Each row is a point on a tangle of strands that fork, close into loops and nearly touch. The rows are in no order.
(in the rows, 128 means zero)
Two points are linked if the straight distance between their rows is under 109. Some points are linked to none.
Moba: [167 129 128  95 157 152 170 146 144 120  86 166  62 120 131 128 152 128
 135  81  67]
sedo: [111 172 183 141  98 113 161 118  83 157  76  82 102 158 121 138 120  87
 110 118 132]
bof: [165 195 125 166 125 165 125 111 144 118  99 149 180 148 127 171 158 114
  73  76  99]
nog: [133  67 132  93 137 151 135  71 173 145 107 152 121 132  79  84 129 109
 165 155 153]
vapif: [158  59  91 156 129 116  86 121 168 119 127 109  88 119 150 135 185 130
 157  73 149]
demu: [169 121 191 117 104 107 136 158  92 124 126 138  84 118 140 137  98 138
 177 129  68]
gel: [104 177 119  91 109 124 144 137 113 150 135  91 118  75 112 130 140 125
 179 104  93]
lebag: [106 128 156  94 103 158 134 111 133 166  98  89 111 102 131  83  85 106
 202 139 110]
poto: [150 127 149 124 119 118 154 184 110 101 144 135 102 166  74 129 156 150
 125  90 100]
Dizul: [ 67 117 134 129 134 153 155 160 103 124 151 105 120 147  87  88 163 164
 160 130 129]
kodit: [134 140 132 192 145 121 123 102 111 115 117 128 175  86 117 125 170 194
 107 137 144]
reze: [179 119 195 127  73 132  97 167 140 115 164 123 132 171 144 124 119 160
 123 136  90]
bev: [129 165 107 159 130 140 112 108  97  90 101 105 189 108 202 176 132 137
  76 128 136]
leli: [155 156 141 131  87 104 142 132 135 112 178 133 144 104 120 209 138 124
 104 121 139]
nozi: [ 75  95  87 137 180 139 169 136 138 138 118 111  86 118 153 116 166 116
 117 116 154]
pagid: [103 137  48 106 167 109 107 121 123 127 110  88 144  87 123  87 120 132
 118 118 153]
lisig: [172 123 125 205 142  83 112 188 137 101 175 148 153 145 110 140 131 160
  81 104 124]
fegom: [121 133 116 120 120 173 119 137 133  89 146 114 142 111 196 160 163 148
 126 121 106]
kupe: [128  53  65 124 148 114 115 139 195 142 193 155  95 113 151 127 144 111
 147 115 162]
lelo: [101 149 136 174 105 110 108 148 158 139 165  82 132 158 167 149 123  93
  89 118 168]
Zusez: [ 90  90 114 155 125 140 121 132 168 118 201 157 136 122 144 172 158 151
 129 158 182]
bamir: [149 122 181 102 129 170 150 103 117 144  77 149 143 126  67  80  91 133
 175 159  82]
vomot: [123 169 118 171 127 112 114 118  93 117 129 124 205 187  81 138 132 125
  59 109 154]
lek: [ 98 140 110 140 145 111 157 116 138 135 153 151 141 145  90 151 124  85
  87 139 159]
Lugab: [113  84 116 102 143 105 130 170  77 129 121 111  71  92 154 106 107 160
 196 133 102]
reval: [149  59 141 168 136 153 120 124 158  69 139 139 106 130 154 188 212 154
 119 119 153]
rav: [ 81 150 104 164 144 130  89 121 141 157 150 144 170 178 145 104 124 102
 126 126 128]
suf: [153  97 127 140 172  81 157 146 103 107 108 134  79  90 146 138 133 154
 115 137 126]
Dokib: [138 155 130  88 167 138 172 116  74 132  55 153  95 126 138 153 101  99
 108 141  82]
visul: [ 85  60 122 134 172 130 145 135 111 154 142 168  96 145  91  95 128 140
 187 162 142]
lafen: [142 111 116 154 172  82 137 140  63  96  93 140 112 128 107 147 157 166
  96 134 131]
rato: [111 153 146 135 157 156 168 145  86 162 119 162 176 169 134  98  81 131
  95 164  91]
fezuk: [ 74  89 122 115 155 158 136  89 131 154 125 160 107 116 180 119 106 124
 159 184 158]
rof: [134 137 160  70  87 136 117 136  97 111 110  98 123 161 105 103  83 116
 167 132  98]
von: [149 177 139 117 138 124 188 184 108 137 125 146  95 158 113 135  97 105
  80  88  85]
gezi: [ 67  92 119 128 125 142 141 140 157 126 184 150 130 108 139 113 110 164
 122 182 212]
tovid: [145 168 128 113 133 134 142  86 155 146 105 143 122  94 156 159 134  89
 125 118 100]
babaz: [101 140 123  77 120 158 141  85 108 121  95 107 140 110 110 124 129 110
 142 148 135]
pimup: [118 137  69  88 160 144 108  74 142 183 102 139 143  72 128 117 121 102
 175 138 111]
zus: [ 78  92 162 128 165 157 183 158  76 139 118 149 111 147 132 105  85 138
 152 189 119]
Rut: [125 116 205 122  79 137 176 175  91 133 163 100 106 138 139 141  96 158
 123 171 137]
diro: [174 110 170 134  66 131  65 146 165 108 171 112 125 158 115 124 156 163
 157 116 111]
ziso: [151 142 128  97 169 124 145 162  94 141  82 128 121 122 104  70  59 126
 128 134  73]
dofor: [128 119  77 109 135  73 106 120 114 151 114  95  70  90 135 135 141  96
 170  80 126]
bam: [133 185 150 117 153 152 187 158  85 167  89 159 109 154 117 140  74  93
 107 121  68]
Sevu: [106 117  98 125 178 119 114  91 127 180  86 147 100 145 174 130 112  71
 139 133 112]
furo: [166 163 106 168 162 171 123 131 175 112 101 155 183 162 108 119 153 121
  67  75  94]
sunu: [112 163  58 144 195 159 140 152 138 154  97 113 126  72 143 126 183 144
 118  69  86]
Keba: [ 98 190 155 119 109 153 170 135 121 168 128  89 164 129  97  89  98 107
 110 137 117]
Robuk: [107 160 130 116  91 116 111 142 123 155 151  86 103 111 101 114 158 129
 205  83  94]
seb: [112 138 110 136 124 160 119 113 122  90 112  92 149  98 193 145 151 151
 102 134 150]
gusar: [ 65 170 134 118 100 157 131 121 152 163 167  94 164 138 120  85 106 103
 137 138 151]
Nidav: [ 73 130 140 137 151 163 155 103 135 174 143 174 153  99 148  98  85 136
 151 194 146]
tavud: [152  70 124 108 108 110 112 157 154  84 149 125  67 181  88 153 170 109
 135  94 144]
vemef: [ 86 113 136  87  99 154 131  92 117 100 103  83 124 104 137 100 129 155
 146 163 182]
vik: [150 153 146 120  85 114 144 130 172 133 204 143 166 111  95 169 114 117
 112 148 142]
ravot: [175 117 142 157 102  85 121 176 120  91 181 124 148 140  83 157 134 176
  92 121 148]
Pemor: [126 144  96 140 150  98 117 153 134 163 183 162 148 102 135 123  99 128
 153 127  84]
dar: [154 154  82 181 173 105  70 106 155 143 101 147 178 121  92 108 149 130
 107  96 113]
mubab: [ 69 123  90 159 131 147 102 114 164 122 148  92 139 163 166 138 151  84
 102 115 182]
kapid: [ 80  88  82 115 153 150  85  57 123 154  95 146 133 128 182 107 131 117
 153 154 167]
Labe: [118 115 197 155  52 138  95 132 149 118 154  73 131 164 119 123 144 159
 108 154 188]
pafol: [ 88 128  71 124 201 158 157 137 121 171 100 129 103  88 142 124 176 137
 134 110 102]
sikik: [131 116 105 112 101 120 109 141 164 160 155  95  83 115 107 111 173 114
 195  59 113]
tegam: [119  54 105  98  74 166  70 119 189 133 166  99  98 158 162  96 143 129
 162 118 181]
rimi: [137 193 154  76  98 126 198 129  71 125 105 106 119  91  94 176 104 109
 128 122 111]
segi: [ 91  75 120  64  82 160 105  91 145 101 138 102 104 112 145 120 119 142
 161 166 218]
nima: [143  77 157 144 169 114 158 139 105 100  99 148  87 123 188 123 116 148
  89 175 133]
nem: [142 101 120 101 176 148 136 146 105 128  69 115  98 109 157  62 104 147
 143 136  85]
satim: [ 97  94 130 109  89 130  92 119 138 122 167 128 110 147 113 140 161 133
 187 133 147]
gaked: [126 131  84 106 130 105 116  94 147 117 168 156 159  68  82 151 145 143
 164 139 141]
Nol: [ 96 114 111 171 121 115  59 117 144 134 155 130 143 127 195 126 127 148
 147 135 164]
Tazug: [110  60 133  85 113 118  87 116  85 119 116 132  91 121 138 106  81 146
 218 166 153]
valoz: [ 89 156 157 136  97 139 157 174 103 134 206 128 163 165  84 136 132 144
 134 133 122]
firus: [156 171 119  77 142 126 162 175  73 120 107 135 136 116 111 110  63 139
 120 119  61]
Zegi: [140 121 162 166 122 112 133 107 163 142 143 145 146 107 130  90 101 155
 105 174 170]
Puga: [112 188 136 136 153  97 155 134 111 188 106 139 107 129  35 125 118  89
 150 103 108]
farat: [132 114 119 101 161 162 147 150 103  92 124 198 143 181 100 132 159 150
 117 128  73]
Bik: [131 162 115  57 131 165 150  92 127 125  83 127 119  89 118 143 137  98
 145 121  91]
fen: [167 159 111 123 124  92 157 136 122  77 100 121 105 121  96 186 132 105
  57  83 151]
gil: [111 124 116 158 142 119 111  82 129 121 123 145 168  62 115 103 143 202
 126 169 188]
liru: [134 121 138  86  97 152  89  91 146 161 114 117 120 124 152  99 108  95
 209 117  89]
votus: [139 152 130 130 121 143 152 161 184 131 163  98 163 113  97  60 114 141
  99 112 116]
Noti: [106  94  99 111 109 150  82  76 164 159 117 118 118 174 127 101 153  73
 160 104 158]
topu: [147 120 182 151 118 102 173 172 134 154 166 152 111 162 107 122  80 113
 100 158 130]
ledup: [148  64 111 118 154 131 121 106 141 138  79 111  85  94 171  59 123 146
 152 137 140]
Tuzu: [132 210 129 177 151  90 126 142  71 164  76 126 119 111 108 156 152 133
 112  80  92]
lup: [148 125 140 192 132  83 123 188 164 142 149 104  90 148 118 110 142 120
 112  79 129]
Mulum: [152 172 152 116 110 161 184 121 132 142 140 138 181 136 157 148  97 105
  52 140 115]
faf: [140 139 184 156  72 139 162 170 144 146 183  95 165 148 127 128 104 163
  64 152 165]
lar: [150  96 119 101 132 152 124  88 192 131 132 168 148 149 102  88 122 106
 128 146 131]
nasad: [ 62  98  94 101 166 140 152 157  66  97 152 144 120 137 148 133 119 149
 133 165 147]
lino: [153  67 110  83 123  81 114 144 143  95 160 137  66 150 105 158 132  94
 148 120 144]
ginol: [159 139 121 146 156 102 135 105 158 149 108 129 149  73 132  78  84 133
  97 154 129]
borup: [169  83 133 113 120 119 106 135 170 100 152 145 114 148 166 139 108 115
 108 148 128]
Kot: [114 108 123 151 102 159  79 133 178  99 148 106 157 211 113 114 159 107
 114  99 152]
Vor: [123 103 148  82  99 163 124 135 157 136 132 108 113 115 135  59  53 129
 195 152 122]
tizol: [ 67 118 135 131 154 152 173 122 136 144 157 156 151 119 117  89  89 145
 107 189 179]
muvim: [110  65 128  86 101 119  94 131 113 123 161 137  86 131 123 138 118 142
 202 156 159]
kori: [165 144 153 116 101 112 134 151  93  90  90  74 122 133 119 104 126 155
 102 104 112]
pade: [162  97 183 120 129 155 133 106 138 141  74 133 129 132 118  58  74 133
 160 172  98]
revi: [154 135 154 111 127 107 118  73 119 141  52 119 102 138 146 125  97  75
 118 150 122]
zefep: [ 99 142 106  92  85 165 109 106 174 117 149  76 130 119 154 142 155  95
 143 101 152]
Gir: [139 107 165 170 124  83 146 180 164 155 173 127  90 144 126 116 113 120
 116 135 137]
Balin: [182 126 139 137 129 114 175 164 116  98 136 141 159 152 116 132  99 140
  32 127 137]
Senip: [156 102 162 165  86 124  99 128 191 110 159 100 122  88 146 135 154 172
 131 140 170]
tizi: [132 179 106 140 158 110 154  93 136 153  92 138 163 112  36 124 145 114
  86 122 141]
komin: [103 158 124 126 140 107 144 148 122 161 133 134 101 160  73 118 119  82
 151  93 101]
papu: [ 77 143 143 172 119 143 146 158 119 129 181 113 149 135 104 130 185 168
 123 124 143]
gukit: [ 96  89 152  81 141 169 186 136 105 110 103 114  97 133 109  98  90 114
 153 168 136]
Pabi: [139 148 160 133 122 132 143 115  73 119 111 157 160 158 141 159 136 143
 108 147  99]
fil: [144 136  79 139 135  84 103 129 137  79 109  87 112 122 126 171 138  88
  87  86 171]
sosi: [ 92 158  77 153 165 167  84  90 151 159  87 102 181 115 172  89 151 132
 116 121 124]
lirot: [ 61  99 105  99 136 132 149 169 107 132 156  85  80 143 113 100 136 114
 176 111 141]
susib: [ 92  97 123 115 131  99 105 132  70 142 109 101  88  93 140 102 102 155
 202 150 141]
Zugo: [144 127  96 147 138 154  61  79 152 124  95 125 186 114 156  99 161 157
 138 116 110]
Kozok: [ 95 133 166 185  98 155 151 153 127 126 182 109 171 150 113 139 160 184
  86 147 182]
rin: [137 138 175 112 113 146 156  96  89 137  94 144 154  98  65 105 117 163
 170 170 106]
ferem: [158 143  86 147 159 127  95 137 159 122  76 100 118 118 193 112 132 105
  96  72  98]
rida: [ 51  76 101 125 168 124 132 141  80 129 143 149 113 148 119 100 120 153
 157 173 174]
tilu: [140  69  70 149 162 125 116 178 191 100 193 144 115 121 156 134 141 133
 111 102 150]
Fune: [151 104 126 100 127 156 120 129 186 120 157 149 147 135 152  93 108 134
 130 150 121]
sano: [132 125 186 143  71 107  92  97 146 161 177 161 156 156  96 141 101 134
 150 177 160]
Zulaf: [147 155 114  75  88 138  96 116 161 105 130  91 146 125 154 123 113  94
 129 110 112]
pizu: [ 84 153 143  99 121 179 174 146 104 132 164 141 155 110 131 132 140 153
 157 146  86]
Dab: [110 127  88 109 136 161 108 140 130 113 142 126 138 132 173 127 158 135
 152 101  87]
Pab: [104 174 155 121 112 135 168 176 103 152 178 144 153 129  89 120 115 143
 146 126  80]
suruz: [160 170 119 124 139 155 121 110 174 135  98 138 179 146 101  78 116 107
  85 104  92]
Patu: [106 149  97 198 150 116  98 147 127 106 155 140 187 171 107 170 147  99
  82  93 159]
pul: [167 110 140 116 115 104 142 145 126  91 164 152 162 144  98 132 102 146
  78 160 149]
nak: [108 145 147 102 107 134 116  96 109 151 153 168 154 109 123 150  93 115
 191 170 105]
tikin: [110 176 164 144  95 141 172 129 114 143 111  87 147 155 106 125 140 111
  73 114 145]
kire: [144 130 170 144 101 120 127  91 134 132 135 139 167  72 120 106 104 192
 116 192 181]
bef: [165 108 148 147 114 121 128 134 167 107 132 109 119  99 120 111 163 162
 125 107 124]
Gub: [111 122 201 141 127 152 195 157  75 156 122 130 110 136 166 127  83 139
 133 182 108]
det: [145 187  94 118 151 125 147 119 137 128  90 149 132 119  68 149 152 104
  99  81 107]
Lifi: [116 108  98 164 161 156 115 131 132  76 111 132 151 163 122 152 195 136
  98  92 141]
zoloz: [ 80  85 138 122 129 107 112 152 116 155 167 146  84 173 166 137  80  93
 171 155 142]
Rete: [185 145 118 118 111  83 100 148 148 111 145 143  99  97 109 154 150 141
 168  70  80]
lasam: [120 111 176 149 132 132 156 130 127 146 115 121  96 122 174 122 122 129
 123 163 130]
Natoz: [140 118 183 152  99 130 103  94 148 149 151 177 167 154 128 105  99 144
 135 183 136]
Doke: [202 137 116  81 104 103 110 122 158  85 132 147 127 140  98 154 114 100
 107 106 114]
ruri: [126 156 129 133 129 141 141 121 146 141 146 142 171 158 174 137  85  89
  70 160 125]
fes: [148 168 162  89  92 168 175 118 146 131 151 163 158 137 140 165 110 101
 109 140  86]
puda: [147 145 101 106 142 141 137 114 189 152 103 109 109  94 190 107 119  84
 114  97 101]
Kes: [124 127 150 101 129 122 137 176  72 132 113 112  73 133 179 129  96 127
 170 119  63]
Tav: [139 113 122 133 119 107  99  88 163 157 126 121 107  77 154 115 140 129
 177 126 136]
bivel: [170  78 110  86 154 141 140 113 157 144  92 154  73 103 137 107 143 111
 166  99  88]
lunu: [174 157 155 144 128  94 181 176 110 144 143 145 144 147 127 131  71 128
  63 124 114]
fur: [135 196 141 155 154 121 144 110 100 165  48 111 105 100 131 141 150 127
 106 103  94]
luda: [146 150  99 137 151 154 120 124 187 144 107  98 159 121 112  59 143 124
  98  90 111]
laf: [ 91 155 121 127  90 129 113  75 148 127 128  77 136 118  94 149 177  98
 139 111 178]
reku: [105 120  61 113 155 132  98 136 137 133 132 106 135 114 145  95 141 131
 145 103 123]
dapa: [111 139  85 180 181 147 125 167 129 122 113 117 108 118 173 148 183 139
 123  56  88]
dofil: [132  56 120 109 122 127 103 170 171 108 194 151  97 145 180 135  96 144
 131 163 154]
patuk: [148 132 157 103 105 158 137 156 121 109 156 169 134 183  95 136 141 139
 149 118  67]
Ven: [137 108  93 191 158 129  83 145 141  60 160 144 173 155 117 196 169 117
 100  86 161]
gelu: [148 142 101 188 137 139  56 102 153 105 128 124 203 120 130 123 166 152
 130  98 127]
nad: [106 136 154 118 124 130 116 158  64 141 115 126 120 181 189 121  83 114
 141 146  82]
Narit: [117 179  97 110 151 140 145 156  71 101  75 109 142 179  84 122 138 122
  65  89 112]
tinod: [ 91  89  77 113 138 173  90  62 140 158  99 130 137 157 131  87 169 113
 156 127 160]
duvu: [151 144 144 158 101 122 110 112 107  84  97  80 188 130 131  94 118 176
  69 145 174]
mes: [122 158 139 121 144 147 130 138  50 133  94 146 160 183 148 122 103 139
 111 142  64]
Tozas: [ 90 143  95 181 155 147 101 110 151 137 116 110 163 148 162 116 150 112
 100 112 147]
mapen: [107 143 116  93 146 136 127 159  91 145 112 148  92 157  97 120 129 110
 186  90  60]
fusom: [156  90 130 163 145 146 135 134 117  49 111 138 124 141 148 186 194 160
  91 119 142]
Lum: [159 158 142 194 138 115 143 142  76 102  85 126 156 151  97 170 168 157
  61  77 129]
kera: [104  56  88 124 135 112 116 120 172 126 189 161  93  98 139 156 151 132
 152 149 191]
dipor: [115 121 176 117  93 109 134  99 123 137 154 152 122 155  60 157 128 110
 159 175 167]
Kaz: [ 77 107  98 104 147 154 176 167 132 106 149  90  88 137 143 112 157 112
 108 113 150]
rekar: [113 131 202 124  61 146 142 135 124 135 141  76 114 158 119 121 129 139
 126 151 157]
Rimos: [154 149 170  75  63 139 113 102 143 122 130  97 134 136 138 128  90  94
 141 147 124]
pudep: [175 107  68 101 179  88 110 123 137 117 118 169 117  87 108 137 133 131
 144 104  95]
Penif: [160 111 142 123 171 111 172 152  88 113 127 213 109 156  95 164 138 141
 117 139  86]
Vobur: [126  78 124 128  84 115  85 141 154  96 183 119 101 145  97 178 192 146
 159 115 161]
vuk: [180 101 138 148 139 117 153 162 160  81 156 146 111  93 115 152 168 168
 108 108 117]
Debo: [116  95 140  73 104 116 142 154  84  90 158 124 114 157 138 149  65 111
 122 178 158]
Rolo: [ 99 158 159 149 133 123 135  91  62 151 121 162 169 127 160 176 128 146
 120 174 122]
vizud: [140 117 128  96 158 149 152  84 166 170  59 128 106 121  71  72 113  77
 144 132 129]
ker: [131 160 119 163 159 137 158 178  78 106  93 123 136 166 104 129 161 150
  63  81 104]
lera: [135 113 126  79 154 167 179 120 168 143  75 109  89 114 113  70 108  93
 125 123 114]
ger: [150  95 104 131 101 124  69  87 177 134 125 121 108 151 143 131 168  87
 168  79 136]
noz: [159 137 140 147 106 105 155 144  92  76 137 125 129 127 118 228 157 133
  72 103 149]
tafim: [112 161 141  75 115 153 129 138  71 130  87 124 122 163  75 110  95 106
 179 114  74]
Fiv: [150 111  95  79 112  73 107 141 121 103 140 120  71 118 123 181 133  87
 160  92 128]
saz: [104 176 127 189 125  97 124 129 117 137 117  83 126 138 169 170 137  88
  87  97 157]
rok: [165 148 153 205 119  93 139 198 142 119 161 116 117 128 139 150 141 149
  88  83 114]
dit: [172 101 103 149 117  78  45 102 166 103 153 144 151 122 114 122 122 146
 141 126 156]
geket: [200 130 199 111  67 115 115 153 109 111 134 127 121 140 162 157 104 156
 130 144  89]
Divat: [114 183 145  82 105 132 167 126  72 135 118 108 125  70 104 158 114 129
 176 137  96]
vupo: [132 201 129 134 145  85 142 131  65 164  96 133 135  95  63 147 114 131
 140 119  88]
loduv: [107 181 166 148  90 116 125  92  98 151 109 114 123 139 131 169 158 102
 142 119 122]
mirot: [ 82 112 124  84 126 151 140 135  85  92 158 141 146 145 145 138 102 149
 133 190 146]
ner: [152 104 121 128 173  82 129 140  59 108 105 181 118 153  91 134 115 154
 118 149 105]
Ledo: [ 74 154 108 132 124 154 100 114 147 168 147 117 174 155 100  67 126 123
 154 126 130]
Bese: [146 161 149 179 157  87 166 139 102 165 119 144 133  63 116 124 129 167
 115 144  98]
netav: [155  40 113 100 147 149 137 110 145 150  98 135  66  95 158  91 142 136
 185 127 122]
bugi: [156 110  98 121 156  95 118 106 149 137 129 144 119  57 120 132 144 138
 159 123 116]
tos: [148 197 134 166 129  73 139 150 106 148 102 139  81 133  84 165 141 116
 118  60  91]
Tunu: [114  48 125 124 164 141 156 118 126 118 132 174  90 122 106 116 169 159
 168 160 140]
Dov: [134 105  82  67 143 156  99  87 135 185 106 157 116 108 119 118 113  83
 216 116  84]
ridak: [ 94  86 115 128  89 155  64 125 193 129 176 115 130 182 138 108 135 120
 139 127 190]
meve: [140 157 124 160 146 135 151  92 103 110  91 135 169 120 170 193 141 126
  53 141 144]
vozi: [156 114  90 183 164 104  82 151 142 115  98  95 127 122 175  97 136 141
 107  85 119]
pubuv: [154 153 150  96  96 106 172 118 102 111 106 109 106 113 116 176 110  98
  87 125 139]
gusi: [108 131 163 140  71 109  93  99 131 133 166 136 126  97 167 181 120 159
 144 182 188]
Dimil: [139 169 120 202 142 127 126 191 137 113 138 117 120 128 153 167 169 139
 112  42  88]
bimo: [ 77 162 159 137 108 135 122 104  64 165 140 148 162 127 147 136  91 144
 177 182 117]
kov: [113 138  59 120 167 135 131 119 122  94 102  94 156  71 155 116 130 141
  77 139 154]
Fal: [114 123 116 136 165 129 154  87 112 118  95 159 135 112 161 173 152 114
  87 160 133]
Zuro: [158 195 106 157 139 106 134 139 156 136 106 141 101 143  79 147 143  95
  95  43 108]
Geb: [128 169 113 164 165 111 137 148 114 159 150 140 162  77 135 114 127 164
 122 130  89]
ras: [168 104  80 135 168  98 123 165 164  94 156 165 121 113 118 137 148 142
 116  87 101]
degul: [ 98 145 149 137 152 143 168 130 117 162 133 171 153 184 155 127  83  84
  81 168 114]
kan: [161 133 158 128 100  86 105  74 132 122  92 124 120 124 165 154 104  90
 102 157 152]
Vozu: [135 133 156  70 134 160 206 146 119 117  95 122 104 125  95 103  81  94
 124 142 104]
bonad: [151 138 152 127 132 123 157 110 100 123 112 138 148 103  54 113 148 168
 134 145 124]
Mafim: [121 196 150 165  92 110 106 110 107 135 114  96 146 139 169 188 142  97
 101 100 126]
rez: [143 119 145  87  97 128  94 115 150 135 121 109 126 134 178  87  43  99
 149 158 126]
rute: [134 132 148 110 105 117 120 113  74  81  73  70 135 140 127 105 125 153
  98 144 150]
Kase: [ 71 109  68 143 145 137  62  90 123 153 129 132 144 127 204 121 134 133
 152 142 174]
kif: [137 128 129 181 114 119  95 122 119  94 126 100 189 162 126 121 125 146
  68 136 183]
muzi: [145 105  98 131 107  96  38 118 131  95 143 120 142 130 156 130 125 144
 154 121 141]
gur: [135 139  93 137 127  68 103 112 137 130 112  83  98  99 130 145 129  85
 126  97 164]
zetu: [119 112 157 159  83 137  84 113 163 105 138  79 140 123 139 123 150 164
 120 143 194]
fala: [153 120 179 140  90  72 107 104 105 135 141 147 121 116 162 183  95 132
 126 186 158]
Fuf: [ 78 125 124  86 134 177 163 151 127 142 182 161 134 122 155 138 108 124
 175 159  95]
goro: [125  92 156 158 128 107 145 107 158 154 126 120  75  81 174 131 143 139
 144 155 168]
zibag: [111 114 118 106 181 135 158 102  99 141  72 164  98 130 132 147 130  98
 123 157 115]
Tula: [141 143 164 124  96 156 172 159 175 120 170  95 163 135 114  87 103 140
  72 134 148]
Tiz: [160  74 116 181 116 120  72 141 191 103 160 104 114 100 152 152 180 159
 151  93 169]
linu: [ 86 152 142 134  85 128 119 137 162 146 187 102 142 146 144 130 110 111
 117 147 172]
lanu: [205 122 129 131 120  69  85 115 138 102 125 162 139 137  90 133 121 135
 120 121 110]
Subu: [111  46 101  72 106 152  90 109 166 102 139 126 106 142 160  87 106 139
 146 155 205]
piri: [156 133 144 155 125 113 142 103 115  99 116 122 172 103  63 127 175 183
 101 133 155]
Mal: [115 115 101  98 160 122 133 156 132 157 184 187 117 118 154 149 103 111
 179 130  76]
lud: [ 93 146 150 123  76 103 127  93 123 127 162 112 128 140  73 175 158 100
 146 150 188]
Mav: [124 123 135 129 144 103 102  59 121 173  60 138 105 132 123 117 110  80
 152 154 131]
Zabi: [143 167 108 121 173 121 133  98 151 181  98 141 150  62 119  97  97 119
 128 150 104]
zavor: [154 192 121 161 125 143 126 126  71 100  74 110 176 159 133 184 151 128
  54  68 118]
sadag: [177 106 119 139 137  77  90 147 111  95  89  92 109 119 133  84 110 153
 114 110 120]
muvum: [130 168 152  99  85 141 145 111 150 151 189 158 172 117 129 156  92 101
 139 161 118]
vadu: [134  57 126 134 154 155 146 116 151  98 144 158  98 119 139 141 197 159
 140 140 141]
kolu: [145 144 101  84 153 159 143 149 127 147  95 163  66 136 116 122 145 115
 182  58  42]

A tip is a point with one link. Name the tips that can be reached along the links from each point below, in the order of the rows.
valoz: Narit, Bese, gusi
zus: poto, gaked, Doke, dofil
gil: firus, pade, tizi, fur
saz: dar
fusom: Kot, Debo
demu: diro, sikik

A fork is a point with three links, a tip a point with one. Leave the first point through the second and follow the links. Name the first fork or tip that comes.
fen; fil: Kes
susib; Tazug: fen
Lum; zavor: papu
Ven; Patu: Kot
kif; vomot: Debo
